Each row is a point on a tangle of strands that fork, close into loops and nearly touch. The rows are in no order.
(in the rows, 128 means zero)
Points whose rows are less than 109 apart are linked; no others are. Some points are linked to none.
Z_538: [141  97  77 116 126 120  60 140 123  84 117  82 103 167 113  89 102 169
 151 134 123  86 108]
Z_443: [157 136 142 117 122 136 135 101  72 171 143 132 188  88 123  56 144 140
 116 179 120 143 120]
Z_270: [107 159 121 153  99 104 111 126  93 203  76 122  97  89 100 197 117 132
 138 126  91 101 139]
Z_759: [ 98 122 141  95 110 140 150 142 105 138  67 122  99  96  73 184  87 147
 133  86 149 117 115]
Z_457: [123 118 144  95 151 161 112 103 138 114 104 108 162  85 151 111 150 209
 144 141 105 115 128]
Z_532: [106 185 105  93 153 145  84 124 188  78 140  64 127 148 185 110 139 141
  93 137 109 101 104]
Z_520: [145 146 128 115 165 133 161 103 205 102 104 113  68 148 146 160 119 130
  66  58 142 129 138]
Z_430: [185 133  97 149 137 107 135 127 109 124 133 122  86 132  98 121  98 117
  90  95 155 137 116]
Z_348: [ 45 182 137 100 164 138 133 133 175 113 155 138 111 131 171 164 149 113
 144 137 116 114 135]
Z_973: [156 103 157 147  97  81 137 111  95 164  63  93 149 120  75 142 126 101
 173 105 153 136 124]
Z_332: [201  77 110  97 119 158 132 140 160  89 119  96 117 174 139  84 117 183
  54  93 144 138  93]
Z_2: [ 34 197 133 112 136 120 152 150 141 145 148 138 133 129 165 169 146  98
 143 163 108 128 132]
Z_17: [ 93 158 133 179 117  85 127 128 145 172  73 126  91 103 119 193 117 126
 150 133 100  95 170]
Z_808: [133 154 148 130 163 127 167 106 140 131 138 155 119  97 137 137 150 129
 104 115 139 144 134]
Z_379: [ 83 167 113 128 109 110 121 161  83 156 147 140 130 113 103 141 103 100
 132 165 117 127  96]
Z_102: [ 88 120 150  96  95 111 160 143  92 156  57  92 135 107  78 163  88 127
 129 120 148 143 107]
Z_907: [ 86 118 137  73 112 173 140 141  89 141 111 155  93  91  72 189  89 155
 114  89 137 122 123]
Z_58: [172  75 155 131  89 104  98 109  87 153  71 109 143 116  82 138 121 118
 188  89 168  97 118]
Z_397: [162  75 138  73 101 169 136 136 151  79 128  91 144 141 146  78 126 179
  43 115 121 124  93]
Z_277: [127  92 120 116  74 137 100 140  51 151 134 147 165 133  90 117 110 104
 198 154 147 118 120]
Z_947: [181  86  96 143 124 122  75 130 107 103 118 116 124 151  98  91 120 146
 166 117 146 100 121]
Z_411: [ 62 114 153  62 114 178 132 130 154  69 126 106 146 128 146 130 125 156
 108 140 112 122 124]
Z_739: [170 108 151 168 116  77 156 126 114 154  82 108 123 119  80 143 117  87
 138  89 165 154 120]
Z_986: [174  85 134 146  99 138 137 142 116  95 153 119 153 152 117  77 131 125
 115 132 154 153 121]
Z_720: [127 120  78  92 146 147  67 131 117 106 119 123 104 125 123 119 111 190
 137 131 113  92 117]
Z_924: [105 213  73 111 151 124  94 146 137 127 184 143  85 129 141 143 123  91
  85 131 106 106  96]
Z_27: [151  84 101 133  91 128  62 143  67 118 146 130 148 124  96  91 121 132
 190 156 141 110 113]
Z_340: [193  95 148 180 152  96  88  90 171 154  63 120 132 111 156 111 142 152
 161 127 132 105 173]
Z_452: [151 145  93 133 142 128  84 109 103 146 116 142  94  95 109 141 118 161
 132 129 108  90 133]
Z_31: [157 109 124 134 106 120 114 156 187  80 158  77 163 188 178  50 164 152
 108 139 123 124 112]
Z_851: [101 179 123 121 130 136 103 135 205  77 158  64 146 166 197  91 150 118
 111 159  98  95 111]
Z_503: [ 54  87 147  68 119 183 121 145 152  43 159 124 128 156 156 118 128 132
 115 143 101 129 133]
Z_385: [122 149 106 197 117  90 149 152 110 197 144 169 127 129  99 176 134  87
 179 127 119 142 146]
Z_771: [123 100 108  83 166 161 109 112 193  71  92 104  92 153 147 158 111 187
 129  89 126 106 134]
Z_587: [138  87 162 132 135 154 141  96 138 133 113 162 176 105 124 145 152 162
 195 109 152 131 168]
Z_311: [129 190  80 141 167 108 107 128 128 134 179 154  98 119 140 126 135 114
 106 141 110 112 113]
Z_984: [145  70 157 114 106 156 160 107 119 137 125 161 195 119 119 134 143 125
 187 109 169 151 161]
Z_891: [178 160  92 179 160 118 116 104 104 188 168 195 117  92 131 150 162 123
 139 141 100 123 151]
Z_978: [157  90 146 132 167 149 138  85 162 121 105 153 149  94 146 150 158 173
 183 101 145 119 153]
Z_761: [175 119 127 161 116  86 149 124  93 151 106 109 107 125  76 127  96 103
  94  86 161 160 105]
Z_811: [117 120 132 120 121 153 154 140 169  67 159 127 108 165 147 125 131 118
  99 113 153 149 117]
Z_923: [202 115 105 127 143 126 133 112 180 102 119  90 110 183 156  89 136 163
  71  99 143 136 123]
Z_343: [ 90 122 152 146 108 103 124 122 130 128  66  85 152 121 125 137 128 148
 188 134 127  85 138]
Z_564: [120 114 151  77 105 168 136 133 148  82 112  97 140 125 136 103 126 184
  76 117 134 130 113]
Z_176: [171 162 124 146 182 108 150 100 184 144  91 138  73 114 141 159 112 124
  69  80 137 122 156]
Z_189: [137  89 132 127 111 153 139 142 142  71 164 144 131 166 128 108 130 120
 102 123 147 157 126]
Z_108: [111 115 120 154 156 125 135 126 156 107 128 147  98 148 118 163 127 132
 166  88 139 115 154]
Z_886: [113 155 105 148  98  83 111 164  50 172 149 118 148 114 104 103 105  86
 117 183 117 146  80]
Z_201: [106 157 142 146 117 119 124 151 181  86 160  74 161 179 187  75 162 115
 116 153 122 122 118]
Z_347: [196 114 146 196 141  75  87 105 134 168  68 109 108 128 122 108 125 107
 149 127 129 101 154]
Z_992: [ 80 126 144  71 132 176 153 153 101 146 147 176  95  99  97 180 101 137
  96  96 129 143 138]
Z_707: [103 207  73  78 162 155  72 139 153 101 158  98 100 137 161 127 114 114
  81 141 106 103  94]
Z_508: [ 97 149 130 114 147 143 144 144 135 119 224 182  97 142 149 125 149  59
  88 153 111 171 134]
Z_579: [ 88 125 124 134 115 146 119 147 103  95 202 166 148 152 146  94 136  93
 140 190 107 144 140]
Z_5: [ 80 127 139  83 138 160 166 151 117 126 161 172  93 126 116 164 109 102
  72 104 139 164 127]
Z_635: [123 104 154 130 117 149 123 128 133 106 151 115 200 130 162  68 157 157
 148 185 115 133 131]
Z_897: [145 137 108 209 115  70 122 144 104 178 127 140 116 141  99 163 118  84
 171 124 136 121 147]
Z_80: [145 142  98 144 115 130  73 114 105 172  78 149  77  98 101 184 117 150
 131 115  99  73 159]
Z_955: [142 152 125 167 103  54 128 137  73 175 123  94 148 126 104  98 125  79
 137 160 132 151  94]
Z_60: [102 123 139  83  80 125 131 140  37 167  69  96 137  95  73 144  93 113
 126 129 125 123  88]
Z_892: [150 126 161 144 126 135 180 120 132 132 176 155 166 139 158  89 169 109
  99 159 141 180 140]
Z_856: [137 150 154 135 140 130 173 118 136 130 157 153 140 113 140 103 153 116
  92 137 140 168 139]
Z_748: [ 95 127 155 168 132  98 151 108 164 150  65 120 134 118 134 175 134 132
 188 129 122 101 169]
Z_834: [127 119 156 111 147 151 169 118 196  71 126 126 108 157 155 151 148 132
  91  82 153 151 142]
Z_848: [109 136 127  80 177 168 100 106 174  87 111 106 146  97 186 120 151 201
 122 129  89 113 114]
Z_714: [153 140 144 168 112  70 126 126  94 144 112  80 153 133 119  67 139 104
 129 152 134 138  98]
Z_511: [112 108 172 122 109 148 195 133 117 143 124 169 167 137 113 149 122 103
 164 115 168 176 151]
Z_280: [129 130 139  84  87 124 111 121  33 185  80 107 141  76  79 134 120 139
 128 143 119 115  89]
Z_139: [124 111 102 131 160 130 111 125 175  88 105 130  84 155 129 169 106 150
 163  88 132  92 153]
Z_742: [ 64 119 158  90 123 150 190 155 135 103 167 149 104 144 124 163 110  71
  76 109 137 183 126]
Z_594: [ 59 188 127 123 121 104 155 148 111 157 124 123 141 119 139 151 125 115
 143 161 115 127 120]
Z_338: [ 90 109 146 127 121 142 130 128 127  94 182 134 195 151 176  82 159 129
 157 202  99 144 146]
Z_407: [162 152  76 163 147 128 104 125 101 171 169 183 101 105 120 138 136 133
 126 129 109 110 130]
Z_406: [145 180 122 142 173 113 152 102 149 166 121 167  91  85 144 165 130 123
  90 102 117 124 146]
Z_16: [149  82 138 130 104 159 123 138 157  82 148  91 181 148 183  55 160 167
 128 159 106 133 107]
Z_682: [179 102 148 147 102 118 138 118 103 123 124  95 164 134 104  72 132 128
 125 126 159 149 112]
Z_368: [122  95 131 143  87 123 142 152  65 141 157 142 173 144  99 101 110  80
 167 152 148 160 123]
Z_474: [140 114 117  95 175 156 110  98 206  82  97  92 117 133 176 122 132 189
 122 101 111 111 132]
Z_629: [110 185 106 167 101 109 142 137  89 217 121 160 122 103 108 191 143 115
 160 146  79 127 136]
Z_68: [186  87 138 152 173 126 100  84 174 139  88 144 140 105 157 132 137 175
 164 113 119 104 161]
Z_408: [193 115 117 219 129  75 107 123 126 183 103 150  99 132 110 146 131  90
 153 113 137 114 159]
Z_832: [ 87 176  95  94 155 147 110 160 134 111 211 169  77 147 140 138 120  57
  65 138 120 143 107]
Z_678: [ 94 116 122 140 100 127 129 152  78 135 185 158 162 152 128  94 112  76
 164 186 122 150 140]
Z_100: [ 96 117 144 106 151 159 138 130 116 117 216 195 127 134 144 117 145  84
 113 166 110 163 143]
Z_498: [104 133 143 123 126 133 128 114 123 120  99 110 149 111 117 125 133 172
 161 155 123  95 129]
Z_799: [196 137 105 151 158 106 132 112 155 110 122 110 100 160 131  95 122 133
  85  99 145 136 123]
Z_530: [119 123 163 135 129 134 210 141 113 175 147 177 145 132 108 164 120  91
 137 109 157 200 148]

A fork is a point with three links, a tip a point with one. Leave the first point through the second and follow the links. Name the first fork or tip that comes.
Z_343, Z_498: Z_108
Z_834, Z_520: Z_892
Z_68, Z_978: Z_530
Z_742, Z_5: Z_280
Z_978, Z_68: Z_270
Z_520, Z_834: Z_348

A tip is a point with one link. Name the tips that can be reached along the links from each point below, in the order of the rows.
Z_811: Z_348, Z_892
Z_430: Z_58, Z_503
Z_538: Z_891, Z_108, Z_530
Z_759: Z_280, Z_742

A piece is all that can be reached along the links. How many separate loops has the piece of each point below (a circle has one, a figure eight two, a Y none), and how many tips (points with one link)?
Z_17: loops 2, tips 3
Z_742: loops 0, tips 2
Z_955: loops 0, tips 2
Z_411: loops 0, tips 2

Name the points in between on the shortest way along the links from the first point to the second, in order.
Z_108, Z_452: Z_139, Z_771, Z_474, Z_848, Z_457, Z_498, Z_343, Z_748, Z_17, Z_270, Z_80
Z_68, Z_17: Z_340, Z_347, Z_408, Z_897, Z_385, Z_629, Z_270
Z_530, Z_897: Z_511, Z_984, Z_587, Z_978, Z_68, Z_340, Z_347, Z_408
Z_856, Z_714: Z_808, Z_406, Z_176, Z_520, Z_834, Z_811, Z_189, Z_986, Z_682
